Points on a hilly landscape, in no order, each with its height.
From any point a ball rolls to the lowest of the 2 points nearest to it. It stops when none of these is lower. Distance is the straight distance between rows; heights are no part of it.
K_162 height 5.82: [-1.13 -1.58  1.95 -0.54 -1.89  0.62  0.31  3.26  0.64  1.13 -3.31 -6.41
  1.24  2.19 -1.44 -0.81  2.26  1.77  0.59 -0.36 -2.32 -0.89]
K_749 height 3.90: [ 2.13  1.27 -3.86  0.97  1.12  2.87  1.78 -5.32 -2.63 -0.02  0.34  0.21
  0.99 -1.94  1.43  2.01  0.79  0.31 -4.60  0.25  0.66  2.33]
K_261 height 6.90: [ 5.23 -0.41 -4.07 -2.24  0.69  0.39 -2.23 -0.02 -0.84 -1.50  1.65  0.14
  0.38  0.44 -0.65  7.50 -0.21  1.74  2.77  0.65  2.47  2.14]
K_280 height 3.94: [-2.33  3.81  6.69  0.09 -1.06 -1.14 -1.89  2.77  5.82 -1.25 -3.44  1.24
  5.06  6.00  2.48 -2.19  2.44 -4.83  2.84  1.92 -5.67 -0.46]
K_741 height 7.12: [ 3.04  1.26  0.94 -1.43 -1.78  3.38  0.75  2.57  0.78  3.34 -3.23 -1.25
  2.84  2.12 -3.64 -0.58  3.15 -0.04 -3.28 -0.43 -1.19  0.72]
K_274 height 3.55: [-1.84  2.61 -1.63  0.34 -2.25  2.14 -0.81  1.06  3.95  1.82 -0.51  2.60
 -2.44  0.25  1.00 -0.80  1.19 -0.28 -4.03 -0.80  1.28  2.92]
K_193 height 3.01: [ 1.31 -4.07 -2.68  3.64  1.90 -0.03  2.06 -6.30 -5.77  0.47  3.19  0.34
 -0.57 -5.61  2.86 -2.60 -2.09  0.38  0.08  0.69  2.38 -1.94]
K_247 height 3.65: [ 0.87 -1.60 -0.50 -0.42  2.33 -0.69  2.02 -0.25 -0.55  1.18  1.49  2.08
 -0.49 -0.65 -2.00  0.57 -2.70 -1.30 -0.49 -0.67  1.15 -0.49]
K_794 height 3.07: [-5.56  1.44  4.55  0.23 -1.02 -4.00 -1.62  1.39  1.60 -0.61 -0.32  0.67
  3.41  4.31 -1.06  0.65 -0.94 -2.83 -0.90  0.49 -2.50  1.23]
K_319 height 6.59: [ 0.67 -3.61  3.72 -2.10  0.74 -2.24 -2.01  0.08 -4.15  1.55  0.88  1.01
  2.85  0.60 -4.20  0.54 -2.05  1.66  1.17  0.30  0.26  2.60]
K_819 height 5.19: [ 0.75  2.95  0.67  0.02 -1.83 -0.89  2.29  3.06 -1.04 -0.66 -1.90 -0.89
 -1.48 -2.89 -1.47 -6.15 -2.29 -0.38  1.31  1.06  0.93 -1.89]
K_221 height 5.34: [ 7.58 -4.58 -3.68 -0.15  3.16  3.70  0.21 -0.74 -1.16  3.89  0.21 -0.80
 -2.96 -1.23  0.63  1.85  2.12  3.45  2.13 -0.43  1.86 -0.16]
K_771 height 4.72: [ 1.22 -2.77 -0.61  1.52  2.24  4.45  0.43 -2.53 -3.71  3.08  4.84  2.01
  0.11 -0.17  3.36  2.19  1.54  3.01  1.43 -3.84  3.01 -2.43]
K_828 height 5.87: [-0.55  1.26 -4.73 -0.03  0.58 -1.69 -0.62 -4.58 -0.91  1.29  1.53  1.80
 -3.71  0.28  0.06 -6.21 -2.32 -0.93 -2.70  3.31  2.29  4.71]
K_465 height 6.60: [ 0.85  2.83 -0.77  1.91 -7.47 -1.64 -1.39 -1.23 -1.46  1.87 -2.85  2.79
 -2.54 -0.16 -1.20 -2.85  0.50 -2.83 -1.40  0.95  2.04  0.74]
K_341 height 6.30: [-2.66 -1.21  0.64  0.76 -3.11 -0.39 -1.60 -0.11  2.63  2.06 -1.87  1.52
  0.13 -0.57  1.02  3.35  3.02 -0.16 -3.13 -2.75 -1.14 -1.30]
K_121 height 4.16: [-5.11 -0.92  1.20  2.82 -3.73 -0.46 -0.45 -2.12 -2.65  0.13 -1.16  1.42
 -0.78 -2.57  1.09 -4.29  0.46  1.87 -2.59 -1.71 -1.16 -1.18]
K_315 height 7.43: [-1.14  5.61  1.25 -0.41 -2.72  2.56 -0.61  2.23  4.49 -2.11 -2.74 -0.83
  1.40  2.28  0.74 -3.57  2.36 -2.07 -3.26  1.91 -1.41  1.44]
K_722 height 5.30: [ 6.58 -2.80 -2.38  2.13  4.30  4.02 -0.99 -3.17 -1.70  1.37  3.70  7.09
 -2.78 -4.81  4.85 -1.31 -0.45  3.16  0.46  0.50  2.40 -0.10]
K_908 height 5.62: [ 4.95 -3.94 -1.36 -2.00  2.67  0.66  0.78 -0.03 -2.23  4.31 -2.26 -3.39
 -2.27 -2.15 -1.31 -2.39  1.77  2.83  3.71  1.05  1.52 -1.68]
K_766 height 3.06: [-1.57  1.11 -1.69  1.17  1.74  1.89  0.66 -3.41 -2.33 -0.73  3.62  4.12
 -0.46 -2.92  1.64 -6.03 -3.09  2.12 -2.73 -0.20  1.83  1.27]
K_165 height 5.71: [ 0.75  5.03 -2.48 -0.17 -1.98 -1.60  1.15 -1.03  1.28 -3.64 -1.72 -2.38
  1.27  2.10  1.11  1.03 -0.80 -3.65 -2.34  4.30 -1.01  0.72]
K_869 height 5.16: [ 1.55 -2.34  0.34 -0.18  6.61  2.23  4.78  2.31  1.81  3.48  0.12 -4.20
  0.61 -1.86 -2.48 -2.11 -0.62  1.65  1.17 -1.86 -0.91 -2.79]
K_820 height 4.27: [ 0.04  4.47  0.76 -0.79 -3.18 -0.48 -1.53  2.61  6.56 -1.28 -1.17  4.77
  0.37  3.77 -0.01  0.53 -0.18 -5.34 -1.41  1.78  0.22  1.12]
K_553 height 4.48: [ 1.96 -0.06 -1.36  0.24  2.56  2.21  3.15 -0.13 -3.99  2.53  3.14 -0.69
 -0.15 -0.19  0.79  4.07 -0.35  0.56  2.58 -2.47  4.06 -2.67]
K_38 height 2.46: [ 3.14  3.07 -3.03  1.59  2.32  1.90  1.28 -4.87 -3.93  0.73  5.46  3.42
 -2.42 -1.32  2.33 -6.45 -3.51  2.28  0.94  1.68  4.45  0.69]
K_184 height 2.89: [-1.68 -2.31  0.63  0.50 -0.35 -4.53 -0.18 -0.03 -0.21  2.22  1.22  0.44
 -0.08  3.04 -0.83  5.65 -1.39 -4.08  1.46 -0.69  0.37 -1.01]
K_220 height 4.33: [-2.59  2.60  0.30  0.33 -1.59  1.16 -2.28 -1.80 -4.12 -3.97  1.74  0.25
  1.61  0.10  0.82  1.84 -0.84  2.95  0.02 -0.70  1.43  2.07]
K_192 height 6.96: [ 4.10 -2.28  3.03 -0.18 -0.89  2.53  1.75  3.25 -1.31  2.11 -2.28  0.40
  2.36 -1.32 -3.71  1.74  1.72  0.57  0.03 -1.67 -0.71 -0.37]
K_270 height 1.07: [-6.41 -2.83  2.56 -0.07  1.45 -2.03 -2.04 -0.32 -1.13  3.58  1.58 -2.39
  2.72  4.46 -1.61  1.69  1.73  2.49  0.58 -3.26 -1.91  0.14]
K_634 height 5.50: [ 3.66  4.00 -2.15  0.64 -4.64  0.27 -0.81  1.49 -1.60 -0.76 -1.27  0.36
 -3.23 -1.72 -0.12 -6.12 -1.14  1.54  2.91  1.91  2.76  0.32]
K_783 height 3.00: [-0.95  2.26 -1.71  1.27 -0.97  4.20  0.27 -1.37  0.09 -3.43 -1.37  2.07
 -1.16 -4.38  3.25  0.55  1.48  3.21 -3.22 -1.93  0.32 -0.87]
K_428 height 3.03: [-2.52 -1.17 -3.22 -0.78  1.67 -0.56 -1.14  0.83  6.70 -0.04 -0.75 -3.13
 -4.24 -0.43  0.48 -1.57  1.26  0.00 -0.64  0.46 -1.26 -0.79]
K_294 height 2.12: [-3.56  0.97  7.02 -1.21 -1.75 -2.18 -5.08  1.89  1.95 -4.48 -0.86  2.74
  2.98  3.33 -1.12 -2.30  0.46 -0.79  0.88  0.16 -4.19  1.01]
K_146 height 5.14: [ 0.86  1.40  1.93 -1.31 -0.40  1.65  0.64  2.56 -2.95  0.27  1.19 -2.94
  5.11  4.67 -1.74  4.05  0.87  1.57  1.40 -2.13  0.72  1.02]
K_986 height 4.21: [ 2.32  0.79  2.18 -2.30  1.50 -2.07  0.90  1.99  0.69 -4.90 -0.38 -1.07
  2.69 -0.78 -2.95  0.03 -3.68 -1.35  1.48  3.22 -2.39  0.99]
K_533 height 4.14: [ 2.13 -2.93 -2.43 -0.06  3.63 -1.03  2.30 -0.96 -2.14  2.94  2.32 -1.38
 -3.61 -1.67  1.86  2.42 -1.74 -2.19  2.84 -0.79  3.00 -4.49]
K_901 height 7.19: [ 2.12  0.33 -2.56 -1.26  0.47  3.99 -1.06  0.77  2.35  1.29 -0.15 -0.80
  1.92  3.02 -1.58  1.39  2.71  3.93 -2.10  0.41  0.06  5.92]
K_346 height 6.73: [-2.72  3.55  2.60  2.60 -6.21 -2.26 -0.73  0.63  0.25  2.88 -2.55  1.92
 -2.87  2.39  0.09 -2.31  0.08 -3.50  0.15  0.32  1.47 -1.21]
K_70 height 5.46: [ 0.26  1.39  5.68 -1.07 -1.44 -0.17  1.68  2.91 -2.43  2.55 -1.56 -3.40
  2.69  5.37 -2.82 -0.14  1.47  0.59  1.76 -1.34 -1.72 -0.18]
K_708 height 3.19: [-1.46  1.44  7.49 -1.99 -1.78 -0.68 -3.22  4.72  3.20 -1.57 -3.19 -1.04
  2.95  4.43 -1.02 -2.18  2.42 -1.14  3.64  0.86 -4.74 -0.59]
K_147 height 5.96: [ 0.33 -5.74 -2.08 -0.77  1.50 -0.61 -0.11 -3.19 -3.81  5.45  1.53 -2.46
 -3.13  1.89 -0.15 -0.55  2.94  1.74  1.91  0.43 -0.38  0.05]
K_905 height 4.38: [-1.17  3.85  3.22 -2.23 -2.10  0.17 -3.20  3.72  7.57 -4.06 -2.46  2.71
  2.88  3.96  1.49 -0.47  1.46 -5.09  0.96  1.18 -4.18  0.40]
K_953 height 1.84: [ 3.26  1.19 -3.27  2.05 -1.89  0.91  1.10 -6.23 -6.49  2.43  1.95  1.29
 -3.37 -1.22  3.26 -4.04 -1.40  0.92  0.43  0.27  3.82 -1.30]
K_153 height 5.80: [ 2.08  3.46 -2.35 -2.10 -3.08  1.08 -2.48  1.06 -1.33 -1.50  0.89 -0.10
 -2.58  0.09 -1.43 -0.53 -0.40  1.58  2.36  2.14  3.29  1.88]
K_500 height 2.19: [ 2.47  2.00 -2.60  0.29  5.06  3.20  1.66  2.31  2.69 -2.95  2.07 -0.90
  0.87 -1.74  1.28  3.72 -0.82  4.17  0.81 -1.95  0.75 -0.97]
K_973 height 7.04: [ 4.08 -2.07 -3.86 -1.70  2.33  2.61 -1.26 -1.20  1.06  0.94  1.28  2.10
 -0.51  0.11 -0.82  3.80  0.19  1.78 -0.97  1.00  1.57  4.26]
K_211 height 6.10: [ 2.49 -0.63 -0.53 -1.34 -2.81 -2.60 -0.95  0.20 -2.92 -2.60 -1.54  0.17
 -1.36 -2.23 -1.96 -0.56 -1.67  0.21  3.69  2.89  1.90  1.34]
K_290 height 2.18: [-2.21  0.46 -1.01  1.66  4.09  1.92  1.06  0.25  1.48  0.89  5.58  4.80
 -3.21 -1.66  2.18  0.84 -0.86  1.60 -1.06 -3.09  3.53 -1.05]
K_844 height 3.20: [-4.93 -3.37  0.37 -0.10  2.80 -0.27 -0.79  3.13  4.22  2.87  2.35 -0.25
 -3.04  0.14  0.38  0.53  1.59  1.55  1.10 -3.45  0.74 -3.61]
K_224 height 5.11: [ 7.49 -2.20 -2.97 -0.85  4.76  3.02  1.14 -0.72 -3.71  2.95  3.77  0.96
 -1.05 -0.19  0.14  0.70 -0.28  4.03  2.36  1.33  3.48  0.57]
K_602 height 4.58: [ 5.47 -2.25 -5.13  0.77  2.85  2.00  1.79 -4.14 -4.80  1.76  0.85 -4.33
  1.72 -1.98  2.09  2.32  0.62  2.23  0.43  1.49  0.90  0.58]
K_354 height 6.44: [-3.17  0.00  1.68 -0.95  1.50 -2.63  1.86  0.83  2.36 -2.88 -2.83 -5.11
  1.72 -0.33 -0.60 -1.23 -0.30 -2.96 -0.13  2.32 -5.42 -0.61]
K_638 height 6.08: [-2.67  2.80 -0.09 -0.56  0.28 -4.45  0.53 -0.34  1.82 -3.13 -0.85 -5.19
  1.12  2.26  0.42 -1.26 -2.45 -5.17  0.01  3.64 -1.84 -0.57]
K_27 height 3.99: [-2.26 -1.25 -0.12  0.09  4.05 -2.01  2.99  2.27  0.51  1.50  3.10 -1.98
 -2.94 -1.34  0.13  1.60 -4.13 -1.74  4.45 -2.35  2.00 -3.99]
K_442 height 4.86: [ 7.49 -0.59 -3.49 -0.86  5.15  3.02  1.85 -0.25 -3.67 -0.07  2.10 -2.33
  0.87 -0.85  2.07  3.45 -1.00  4.42  3.19  1.15  0.88  1.80]
K_712 height 6.32: [ 2.23 -1.14 -1.15 -0.69 -2.45 -1.44 -3.29 -0.22 -0.34 -1.88 -1.14  4.52
 -3.75 -4.30 -0.45 -2.81 -2.03  0.55  2.32  2.04  1.98  2.52]
K_24 height 6.61: [ 0.41 -6.50 -1.09 -0.20  3.07  0.19 -1.89 -0.80 -0.03  3.85  0.52 -1.02
  1.23 -0.78 -1.73  2.49  3.32  4.15 -0.79 -2.73 -0.88  1.17]
K_78 height 6.14: [-1.83 -0.61  0.75  0.56 -1.72  1.97 -0.36 -1.07 -0.82 -0.62 -2.90 -5.02
  0.18 -0.57  0.35 -2.42  4.67  2.49 -1.91  0.45 -2.80 -0.75]
K_507 height 5.61: [-2.00  2.20  3.78  0.24 -3.73 -0.20  1.04  4.46  3.23 -3.19 -4.62 -2.25
 -0.49  1.60  3.50 -1.08  2.14 -3.17  1.64 -0.04 -2.32 -5.17]
K_959 height 2.17: [-5.14 -2.79  2.16 -0.16 -1.06 -4.29 -1.26 -0.37 -2.88  2.81  1.01 -3.21
  0.23  4.71  0.13  3.55 -0.77 -1.58  2.61 -2.22 -0.14 -1.60]
K_3 height 3.75: [-0.83  2.12 -2.08 -0.34  3.01 -2.11  2.14  3.89  4.17 -1.99  1.33 -4.36
  3.65  2.41  0.31  5.34 -0.40 -1.27  1.54 -1.14 -0.40 -2.21]
K_407 height 6.15: [-3.82 -0.28  2.14  0.48 -2.10  0.28  0.67  3.03  5.43  1.27 -1.42  1.65
  0.24  0.14  0.63  3.79  1.00 -1.62 -0.92 -3.91  0.66 -4.79]
K_421 height 2.32: [-1.59  1.89 -4.02 -0.62  4.09  0.22  1.31  2.14  7.59 -1.09  0.44 -2.40
 -3.93 -2.04  1.27  0.60 -0.71 -0.98 -1.82 -1.00 -1.20 -3.17]
K_910 height 5.54: [-2.52 -4.86  2.38 -1.07 -2.67 -2.46 -2.78 -2.07  1.56 -2.68 -3.02 -1.67
  5.92  0.97 -1.72  5.03  2.52 -0.02 -0.26  0.66 -4.47  1.44]
K_711 height 3.61: [-0.87 -3.69 -0.15  2.46  1.26 -0.52  0.76 -2.46 -3.71 -1.32  2.04  0.69
 -0.80 -4.95  0.61 -1.52 -2.31  1.05  2.50 -0.90  0.44 -2.78]
K_251 height 6.22: [-0.51 -2.95 -3.61  0.05  1.38  0.44  0.78 -3.99 -1.31  1.66 -0.43 -2.48
 -2.17 -1.54  0.57 -1.55  1.51  1.63 -0.54  0.89 -0.57  1.03]
K_594 height 3.49: [-2.39 -0.16  0.90 -0.17  0.89 -3.36  1.29  4.10  2.57  0.38 -0.17 -1.25
 -4.46 -2.57  0.96  0.91 -2.07 -3.06  3.48 -1.85  1.30 -5.22]
K_524 height 5.83: [-0.96 -3.23  2.62 -0.04 -2.73 -2.64 -1.86 -2.74 -0.72  0.83 -2.40 -0.85
  3.24  2.44 -1.52  2.48  2.20 -2.15 -1.55  0.68 -3.50  4.11]
K_207 height 6.06: [-0.24 -0.90  0.91  1.70 -5.37 -0.68 -2.37 -4.23 -1.45 -0.50 -4.50  0.17
  2.45  0.22  0.03  1.22  3.33 -2.19 -4.50  2.30 -1.98  1.18]
K_785 height 5.09: [-1.07  4.53  3.02 -0.27 -5.62 -1.78 -1.65  0.04 -1.82 -2.36 -0.44  2.17
  0.37  2.95  0.32 -1.44 -2.40 -2.21  0.73  1.92  0.50  2.88]
K_479 height 2.69: [-3.37 -0.84 -1.93  1.35  1.96  1.48  0.88  0.60  2.47  2.54  3.92  1.36
 -3.66 -0.93  2.62  3.38  0.60 -0.38  0.67 -3.47  2.14 -3.82]
K_496 height 4.41: [-0.25 -0.04  0.30  1.43  3.41  0.47  6.01  1.67 -1.94  2.43  2.55 -1.61
 -1.81 -2.64  0.18 -2.34 -2.97 -1.60  0.78 -3.26  2.82 -5.59]
K_208 height 5.81: [-1.44 -4.42 -0.87 -1.85  5.66 -0.12  0.73  1.04  3.63 -3.04  0.00 -2.61
  2.11 -3.16 -1.86 -1.15 -0.52  3.59 -0.20 -0.65 -3.34  0.27]
K_267 height 6.47: [ 3.69  0.10 -2.71  0.23 -4.72 -1.46 -1.78 -1.39 -0.02  1.66 -2.20  3.94
 -4.22 -2.97 -0.62 -2.42  1.16 -1.22  0.67  1.98  3.64  2.47]
K_12 height 1.49: [ 2.41 -0.13 -2.29  1.46  4.81  2.81  1.14  1.99  3.31 -0.93  2.10  3.82
 -1.52 -4.74  2.30  1.94 -0.34  3.80 -0.40 -2.78  1.83 -2.19]
K_279 height 3.21: [-1.18  2.29 -0.25 -0.40  0.85  1.33  1.86  1.71  3.35  2.55  1.36  2.04
 -1.54  2.23  0.23  0.83 -1.01 -2.47 -2.55 -1.52  1.65 -0.68]
K_686 height 4.77: [-0.90  2.23  2.01 -0.20 -3.33  0.28 -1.70  2.13 -3.80 -3.46  1.56 -0.35
  3.59  2.51  0.71  4.75  0.52  3.07  1.63 -1.95  0.56  0.27]
K_633 height 2.84: [-0.38  0.95 -0.77  0.55 -2.81 -1.18  1.12  1.22  1.46 -2.17 -1.11  0.44
 -4.06 -1.93  1.47  2.58 -1.17 -3.59  2.37  0.24  2.06 -3.69]
K_955 height 5.37: [ 0.55  4.90 -0.70  0.77 -3.37 -2.26  0.10 -0.35 -3.34 -2.46 -1.60 -1.35
  1.79  2.24 -0.28 -2.15 -1.62 -3.30 -0.15  4.27  0.36  3.25]
K_803 height 6.09: [ 0.85 -2.98 -4.25  0.79 -0.64 -1.71 -1.59 -5.87 -0.98  0.80 -0.81  0.70
 -3.93 -2.45  0.39 -3.06  0.28 -1.22 -2.59  2.49  0.67  3.62]
K_55 height 4.91: [ 5.01  0.40 -3.88  3.25  2.04  5.03  1.96 -4.18 -4.38  2.36  3.52  1.13
  0.00 -0.71  4.79  3.13 -0.05  2.30 -1.57 -1.54  2.91 -1.37]
K_332 height 3.92: [-1.29  2.99 -0.31 -1.96 -2.60  0.77 -3.01  1.79  5.19 -2.12  0.23  3.28
 -0.93  3.32 -0.06  0.94  1.63 -0.17 -2.09  0.88 -1.21  4.42]
K_359 height 2.29: [-1.15  0.01 -2.03  0.70  1.25  3.10 -0.55  0.41  5.65 -3.90  0.19  2.85
 -0.01 -2.98  1.67  2.22  2.84  2.18 -4.74 -1.95 -0.85  1.34]
K_413 height 2.42: [ 0.45  0.19 -1.99  1.85  0.01 -0.44  4.51 -5.43 -5.77  2.71  1.50  0.16
 -1.06 -2.64  2.65 -3.26 -2.47 -2.10 -0.58 -0.22  1.80 -4.91]
K_862 height 2.97: [ 2.07  2.88 -1.06  0.14  3.27  1.98  4.25  2.85  1.73 -2.20  0.92 -3.37
  3.38  0.91 -1.23  1.75 -0.95  1.12  0.04 -0.59 -0.15 -2.14]
K_396 height 6.49: [-1.59  0.09  2.65 -0.56  0.45 -0.13 -1.18  0.20  2.24 -2.50 -3.37 -3.66
  3.04  0.02 -0.35 -3.72  3.76  0.64 -0.85  1.57 -6.09  1.06]
K_919 height 7.02: [ 5.34  2.24  3.15 -0.34 -2.44  1.50  2.23  3.45  2.67 -0.87 -5.14  3.91
  1.94 -0.44 -2.33 -2.57 -0.76 -4.72 -1.62  1.53 -0.76  0.86]
K_834 height 3.63: [-1.66  2.20 -2.35  2.51 -3.53  2.64  0.40 -3.61 -3.98 -2.48 -0.91  1.85
  0.38 -3.39  1.83 -3.62  1.18  1.28 -4.37 -0.19 -0.02  1.01]
K_966 height 5.15: [-3.21  1.75  3.58  1.74 -4.01 -1.68  1.49  2.36 -1.26 -1.89 -4.18 -2.78
 -1.53 -1.37  1.27 -3.39  0.09 -1.00  2.62 -1.21 -1.30 -5.24]
K_98 height 6.88: [ 3.73  0.56  3.05 -0.70 -5.41  1.01 -1.73  2.17  1.57 -1.02 -5.15  2.61
  2.17 -0.77 -2.72 -3.36  3.13 -2.20 -1.25  2.66 -1.67  2.18]
K_173 height 5.47: [ 1.97 -3.59 -1.14 -0.69  7.01  1.48  2.65 -0.29  2.59  1.41 -0.24 -0.78
  0.52 -4.23 -1.54 -1.40 -1.60  2.79 -0.69  0.39 -0.83  0.59]
K_410 height 5.13: [-2.35 -3.11  1.39 -1.52  2.07 -3.41 -2.26 -0.28  0.51 -2.68  0.47 -2.45
  3.84  0.99 -1.89  5.03 -0.52 -0.96  0.79 -0.14 -2.85  0.64]
K_565 height 3.70: [-3.67 -0.49 -2.40 -1.67  1.07 -0.53 -3.47 -1.46 -4.07 -3.41  5.05 -0.26
 -0.46  0.33  1.04 -0.53 -2.04  3.16  2.74  1.14  1.41  2.71]
K_237 height 6.39: [-0.64 -2.06  2.26 -2.46  0.65 -1.25 -3.65  0.85 -1.04 -2.55  2.46  3.27
  1.91 -0.44 -3.30 -1.07 -1.86  2.50 -0.74  0.89 -0.82  4.19]
K_892 height 3.66: [-4.66 -2.28 -0.08 -0.87  2.48 -0.53 -0.18  1.51  3.80  1.98 -0.57 -5.26
 -3.04 -0.38 -0.57 -2.31  1.40  2.26  1.08 -2.07 -1.47 -1.11]
K_716 height 4.79: [ 1.42  0.53  2.30 -0.64  3.13  0.65  4.37  2.50 -1.08  1.05 -1.87 -2.35
 -1.13 -1.75 -1.62 -3.07 -1.46  0.05  0.71 -1.31 -0.41 -3.91]
K_601 height 4.55: [-3.79 -1.10  0.59 -0.78  2.48 -4.82  1.93  1.27  1.67 -3.47  1.32 -4.20
  2.94  1.48 -0.53  5.03 -2.15 -3.52  2.25  0.78 -1.72 -1.92]
K_943 height 5.10: [ 6.81  0.39 -4.19  2.17  2.84  4.45  2.90 -3.68 -3.46  1.79  3.56  4.76
 -1.50 -3.07  3.17 -0.91 -1.57  1.06 -1.19  0.96  2.42 -0.89]
K_402 height 2.96: [-3.96 -2.46  0.01 -1.44  1.32 -1.46 -4.20 -2.16 -2.82  0.99  5.12  0.88
  0.17  2.81 -1.22  2.26 -1.10  1.66  3.38 -1.22  1.03  2.08]
K_626 height 6.78: [ 2.37 -5.88  1.65 -1.69 -0.25  0.75 -2.02  0.55  0.20  2.81 -1.79  0.04
 -0.47 -2.26 -3.56  0.60  2.57  3.35  0.88 -1.05 -0.29  0.49]
K_136 height 7.26: [ 0.88  3.67  1.62  0.02 -1.57  3.50  2.88  2.99  1.91  1.97 -2.68 -2.12
  0.05  2.75 -1.05 -4.13  2.17 -0.96 -3.46  0.90 -1.03 -0.86]
K_776 height 4.26: [ 4.11 -0.66 -3.50  1.74  1.02  1.90  3.09 -3.34 -3.11  0.79 -2.20 -3.28
  2.87 -0.19  0.22  4.52  1.44  1.87 -3.91 -0.28 -0.88  0.35]
K_725 height 1.99: [-3.34  3.76 -0.92  0.14 -2.89 -0.22 -1.30  1.34  0.60 -3.68  2.17  1.44
 -2.32 -1.00  1.40  2.98 -1.90 -2.23  0.05 -0.36  2.48 -1.53]
K_624 height 3.69: [ 0.47  0.84  3.47 -1.47  0.66 -3.78 -0.09  1.12  0.85 -1.63 -1.10  1.60
  4.03  1.40 -2.78  0.80 -2.22 -4.54 -1.77  2.43 -2.12  2.16]
K_874 height 4.13: [-1.42 -1.56 -0.72 -0.65  3.32 -0.52  0.90 -1.28 -1.76 -1.96  2.20 -1.48
 -0.06 -1.99  0.73  2.25 -3.03  1.84  0.21 -0.94 -0.38 -1.44]
K_736 height 6.45: [-3.01 -3.58 -0.92 -0.03  0.61  0.01 -1.73 -1.61  2.00  2.53  0.50  1.63
  1.42  1.45 -0.87  3.97  2.75  1.44 -2.54 -3.70 -1.16  2.13]
K_640 height 6.74: [ 1.65  0.05  3.17  1.25 -7.04 -1.65 -2.36  1.01 -0.52  1.77 -6.10  2.92
 -1.11  0.52 -1.68 -2.50  1.86 -1.51 -1.66  0.91 -1.52  2.17]
K_83 height 4.80: [-0.92  3.16  5.86 -0.19 -2.97 -5.79 -1.07  1.78 -0.60  0.64 -1.47  2.99
 -0.35  3.23 -2.34 -3.50 -2.47 -4.07  1.69  3.09 -1.05  1.69]
K_481 height 5.66: [ 0.24  4.01 -3.02  0.37 -0.82 -0.54  0.62 -3.49 -3.47 -0.51  0.71  1.31
 -0.19  1.80 -0.90 -3.18 -2.04 -1.08 -2.39  2.22  1.45  4.51]
K_263 height 6.75: [ 3.58 -3.35  0.91 -2.23 -0.58 -1.29 -0.82  0.73 -1.96  0.74  0.98  1.66
  1.84  0.81 -2.71  5.20 -0.61  0.17  2.53 -0.34  1.88  2.73]
K_218 height 4.65: [-4.36  0.06  3.98  1.48 -5.20 -2.21 -2.94  0.02 -1.45 -2.50 -2.43 -0.73
 -1.17 -1.15  1.28 -2.35  1.11  0.24  0.48 -0.45 -0.95 -2.39]
K_464 height 2.20: [-4.42 -1.78  1.77  0.40  0.02 -1.07 -2.64 -2.03 -5.09  3.27  3.18 -0.21
  0.81  5.54 -1.61 -0.27  1.50  1.41  0.75  0.05  0.36  2.63]
K_855 height 1.57: [-0.20  2.46 -3.23  0.68  1.57  2.09  0.54  0.44  7.59 -3.19 -0.83  0.20
 -2.21 -2.02  2.46  1.06 -0.13 -0.62 -4.74  0.42 -0.54 -1.00]
K_541 height 5.95: [-3.92  2.79  4.22  0.75 -2.30 -0.34 -0.20  5.33  4.68  0.17 -0.60 -0.96
 -0.23  2.45  1.97  2.17  0.46 -2.80  1.28 -1.97 -0.82 -5.67]
K_838 height 6.13: [-2.68 -3.80  0.93 -1.76  2.73 -1.90 -1.13 -1.55  1.05 -1.46  1.05  0.27
  1.30 -1.77 -2.98 -3.55 -0.59  1.76 -0.98 -0.47 -2.84  2.03]
K_443 height 4.54: [ 0.37  4.57  4.48 -0.56 -3.40 -4.33 -1.45  3.48  2.98  1.40 -2.57  2.90
 -0.31  4.39 -0.59  0.48 -1.01 -6.56  1.50  2.10 -0.94  1.71]
K_242 height 3.50: [-0.07  0.77 -1.34  1.46  2.77  2.36  1.84 -5.98 -4.14 -0.13  2.85  3.33
  1.42 -1.22  2.15 -1.68 -1.19  2.49 -3.69 -0.56  0.18  2.76]

Where does a ball stop that starts at each point below?
K_396: K_270
K_354: K_279
K_261: K_725
K_908: K_953
K_267: K_725
K_771: K_725
K_803: K_279
K_869: K_725
